Each row is a point on a tangle of strands that fork, close into loops and nearly touch. The rows are in no order.
(in the rows, 128 means zero)
Points whose rows are less than 87.8 apart are linked; no others are. Some points are linked to none.
z287: [140 158  82 138 110  76 108 142 128 141 159 156 124 137 130 114  88  84
 129 123]
z116: [138 105 141 130 133 130 156 131 196 120 126 114 158 127 170 174 113 116
 134 149]
z923: [ 94 132 168 107  61 151 114 143 101  83 129 179 106 151 142 167 193 170
 189 137]
z265: [ 96 135 142 127 118 120 110 126  88  90 152  88 110 161 165 121 180 149
 158  65]
z790: [170  88 131 149 128 143 167 136 189 140  99  61 184 101 113 115  75 104
  80 141]
z527: [166 147  76 136 126  75 143 149 134 131 162 134 120 127 113 143 108 109
 131 138]
z301: [129 154  85 160 103  46 121 158 183  86 147 110 124 130 123 176 187 107
 159 121]
z94: [119 165  76 138 110  81  84 139 147 138 136 154 144 143 154  82  67  57
 124 109]
z854: [176 165  73 163 159  59 153 154 196 114 135 103 129 119 115 174 147 105
 130 139]
z139: [105 137 120 110 112  97  90 119  99 113 136 174 140 171 160 107 113  92
 137 107]
z593: [ 80 138 137 134  74 114  73 139  98  82 140 102 117 165 158  91 160 129
 149  57]
z480: [119 141 123 124 153 104  97 113 114 133 150 162 128 146 179 109 120  90
 120 100]
z331: [128 133 109 137 179 103 102 110 149 134 137 125 149 138 197 118  99  69
  99  96]
z254: [ 87  90 180 140 109 171 115 106 161  91 103  85 163 139 189 146 152 151
 147 131]
z744: [111 149 110 136 119 114  88 124 130 136 140 102 101 125 107  79 128 104
 133  83]
z876: [ 91 159 133 106  97 104 128 118 113  92 139 167 125 172 196 179 175 125
 174 112]
z33: [124 100 138 113 137 150 104 121 102 131 122 173 135 143 133 118 111 145
 131 145]
z751: [128  77 168 130 109 177 147 139 119 160  93  96 152 101  81 107 116 147
  77 172]
z785: [116 106 147 127 168 168 118 117 127 156  93 117 130 105 120  92 125 129
  88 131]
z942: [126 109 173 134  57 177 160 146 154 140  98 112 134 100  74 137 138 161
 144 189]
z300: [ 90 160 123 103 120 122 116 128  59 133 143 204  79 155  81  90 147 139
 155 116]
z137: [144 111 154 120 102 169 163 138 151 149 111 119 134 109  88 155 121 160
 139 187]
z363: [159 130 131 136  86 142 160 151 154 138 121 132 138 115  93 145  89 143
 143 187]
z156: [115 127 113 118 126 147 101 127 102 129 122 211 140 139 121  98  81 118
 122 159]
z24: [136  89 145 141 109 101 147 150 215 116 115 104 155 112 150 186 144 110
 139 143]
z93: [147 118 126 125 161 117 146 104 102 146 140  91  84 114 116 125 184 137
 121  79]
z949: [208 153  99 110 183 110 191 136 120 152 136 135  97  94 106 190 119 131
 113 137]
z490: [131 145 102 124 133  98 122 119 112 145 142 109  77 111 100 100 153 117
 134  88]
z96: [133 150 126 105 133 108 137 117  74 148 154 189  73 138  90 116 143 141
 147 106]
z539: [110 172 103 122 129  80 138 106 123  87 150 134 133 187 213 174 171 117
 145 100]
z674: [192 152 114 112 163 112 159 140 106 156 149 194 110 103  92 164  72 126
 111 150]
z912: [ 95 160  97 138  90 127  75 139 120 135 136 122 121 121  89  57  93 115
 136 117]
z63: [127 156  96 128 163 143 111 122 114 162 128 158 115 131 113  89  93 117
 118 124]
z369: [109  94 180 125 162 185 141  81  98 100  97 126 132 142 181 155 189 182
 150 134]
z707: [117 122 143 118  94 156 113 122  85 123 133 122 107 138 105 127 155 184
 154 133]
z738: [157 111 121 152 139 140 137 146 181 165  89  99 161  86 103 104  53  86
  77 131]
z298: [112  86 175 114 124 186 141 144  86 165  91 106 135  89  63 103 148 166
  82 168]
z572: [134 145 115 129 144 102 144 117 149 111 143 103 105 124 157 184 192 124
 142 116]
z746: [109 118 145 121  85 137 103 128 154  98 132 162 175 167 180 142  90 125
 158 168]
z936: [177 157 104 122 140 113 172 146 144 142 148 180 117 109 112 178  85 126
 141 170]
z880: [124 148  90 136 159 133 112 111  97 178 132  70  99 108  79  40 111 129
  94 103]
z728: [143 118 125 143 116 153 127 140 155 157  94 141 155 100  84 107  32  98
  95 157]
z745: [127 110 143 140 138 139 128 108 168 114 136 103 162 150 206 151 117 123
 125 133]
z290: [ 59 152 126 129 128 155  73 129  90 110 124 114 120 152 125  56 138 131
 145  83]
z158: [139 111 178 113 131 133 150 121 127 114 129 160  98 124 158 204 195 158
 162 137]
z926: [ 90 132 114 132 151 163  94 117  91 158 109  76 127 121  91  44 123 140
  99 112]
z11: [100 122 127  99 118 142 118 103  53  97 125 217 121 169 139 106 150 142
 152 127]
z739: [125 169  83 131 156 136 117 124 105 165 145 120  94 125  80  61 100 127
 106 108]
z762: [166 128 126 119 144 141 141 129 101 166 117 176 115  90  80 135  81 134
 106 148]
z679: [180 132 131 111 193 140 171 109 144 148 140 136 125 117 156 181 118 137
 102 131]
z919: [ 81 126 144 139  94 130  65 130 103 103 127 127 140 146 142  75 129 117
 154  91]
z495: [ 80 128 131 109 121 138 105 119  67 111 132 187 114 150 105  86 143 135
 154 125]
z568: [128 123 143 121 115 140 124 120  73 152 121 129  87 111  77 117 155 171
 126 123]
z635: [111  81 185 129 100 188 138 123 135 127  98  81 158 118 105 107 134 167
 104 161]
z294: [164 149  79 166 154  62 150 149 216 103 139 120 155 129 155 189 128  87
 117 138]
z594: [129 128 173 110  92 141 139 126 102 101 132 184  98 136 132 187 192 165
 180 154]
z203: [121 111 187 120 156 170 156  98 119 132 104 127 105 121 162 183 203 170
 141 130]
z601: [107 124 138 122  99 123 100 117 111  92 142 157 160 170 185 124 115 122
 146 145]
z680: [ 87 192 112 121 112 117 108 129  93 119 159 112  70 167  98  47 135 120
 139  66]
z704: [150 141 107 125 143 108 141 118  98 174 131 133  65  94  65 108 140 122
 126 113]
z305: [ 98  94 190 122  42 175 122 154 152 109 101 137 146 112 101 150 146 175
 159 184]
z616: [131 110 133 121 167 166 127 130 109 166  92 159 130 100  92 105  93 134
  89 147]
z159: [102  97 158 117 106 171 117 124 156 100 112 162 169 158 159 129  89 152
 146 177]
z235: [184 134 115 128 133 130 170 135 159 141 129 128 130 105 105 164  86 135
 123 165]
z77: [119 161  96 122 159 139 111 126 109 143 136 199 136 155 127  77  78 102
 125 139]
z377: [169 141 113 110 151 106 164 123  83 152 158 150  71 112  95 139 149 152
 130 124]
z380: [ 94 118 164 107  83 175 114 129  90  90 124 146 118 147 113 133 171 198
 176 151]
z859: [111 106 135 140 140 115 101 111 147 118 136 111 174 146 199 122 102  91
 111 111]
z115: [145  92 141 131 102 161 156 146 143 161  89 127 173  90  69 121  47 128
  93 172]
z712: [174 126  91 144 150  77 129 148 145 149 126  67 119  90  82  94 137  90
 113 116]
z475: [ 77 162 110 128 139 140  92 116  82 120 146  91  96 155 108  32 122 145
 133  72]
z676: [ 91 136 160 119  58 133 106 144 119  75 136 146 122 159 176 187 190 134
 180 118]
z951: [109 159  70 154 147  52  97 135 160 113 152  85 120 124 130  84 134  71
 123  76]
z274: [171 114 123 139 135 132 137 125 145 144 127 105 129 103 118 133  94 127
  97 143]
z532: [160 143  98 120 187 109 162 115 173 129 149 138 158 141 202 184  88 105
  95 120]
z14: [136 116 121 143  71  81 121 167 197  91 123  84 135 110 109 153 159 116
 159 145]
z6: [108 141 120 126 152  92 130 105 105  94 150 108 138 170 207 148 173 113
 137  68]
z243: [124  93 154 122 124 163 125 120 132 123 109 138 158 140 136 130  91 157
 117 162]
z462: [158 120 134 118 175 126 136 109 101 140 146 148 112 136 153 154 132 135
 116 111]
z429: [157 161  93 142 161  67 160 147 170 122 141 111 104 111 124 183 189 118
 129 130]
z878: [108 151  75 146 116  72  75 135 150 124 149 104 145 140 157  88 107  49
 121  90]
z421: [120  70 191 115  47 148 123 140 156 100 115 144 150 127 136 187 155 160
 168 159]
z807: [141 111 156 117 129 162 160 139  73 168 103 124  99  91  55 113 150 171
  98 157]
z824: [185 140  97 121 203 112 171 127 148 140 147 140 142 106 154 177  85 102
  99 118]
z19: [108 123 147 129 154 124 106 105  88 120 130  94 104 123 141 115 181 130
 135  58]
z200: [ 73 141 126 138  66 138  53 145 121 112 130 132 135 141 103  60 100 116
 149 119]
z153: [140  79 156 135 100 177 166 144 158 152  94  90 186 108  80 125  83 148
  95 175]
z986: [ 78  90 191 128  97 187 123 115 144 108  86  71 167 130 144 124 166 172
 127 147]
z970: [154 148  66 159 162  46 112 156 160 138 137  81 117 107  99  97 126  66
 109  90]
z621: [168  99 147 151 124 173 189 143 183 157 111  77 183  98  95 136  92 131
  96 162]
z758: [102  87 174 127 151 172 128  93 119  93 109  96 161 138 196 133 149 164
 137 123]
z88: [150 102 152 131 154 148 142 118 115 159 108  97 123 100 110 126 136 140
  85 125]
z217: [140 139  86 139 165  92 160 128 205 119 139 138 159 140 190 192 121  87
 113 138]
z269: [194 160  74 126 167  79 185 144 130 144 152 133 100 116 108 163 128 119
 127 128]
z86: [125 124 130 128 174 110 135  99 105 116 154 118 124 149 190 158 153 127
 120 101]

A fork is a point with three links, a tip a point with one. Leave the first point through the second and follow the links. Name the first fork or tip that comes.
z24; z116 => z926
z739; z63 => z24
z532; z824 => z923
z6; z86 => z572
z712; z970 => z949
z949; z269 => z712

A piece is two or more points that can be reached from each other along the links. Count, over all rows, the pieces, the separate loops (a circle has one, a figure eight two, a Y none), the forks (points with three links) and the tips (points with one).
pieces => 5
loops => 4
forks => 6
tips => 8

A tip is a point with one link. Name the tips that can be reached along the links from each point below, in the order of the rows.
z880 => z24, z926
z265 => z11, z680
z790 => z572
z762 => z421
z951 => z949, z712

Name the points in between on the shortest way along the links from the first point to the second, in order.
z919; z11 => z200, z912, z744, z490, z704, z377, z96, z300, z495
z116; z33 => z745, z859, z331, z480, z139, z601, z746, z159, z243
z115; z679 => z153, z751, z298, z807, z568, z707, z380, z923, z676, z876, z539, z6, z86, z462
z369; z790 => z758, z254, z986, z635, z751, z153, z621
z159; z926 => z243, z33, z156, z77, z63, z739, z880
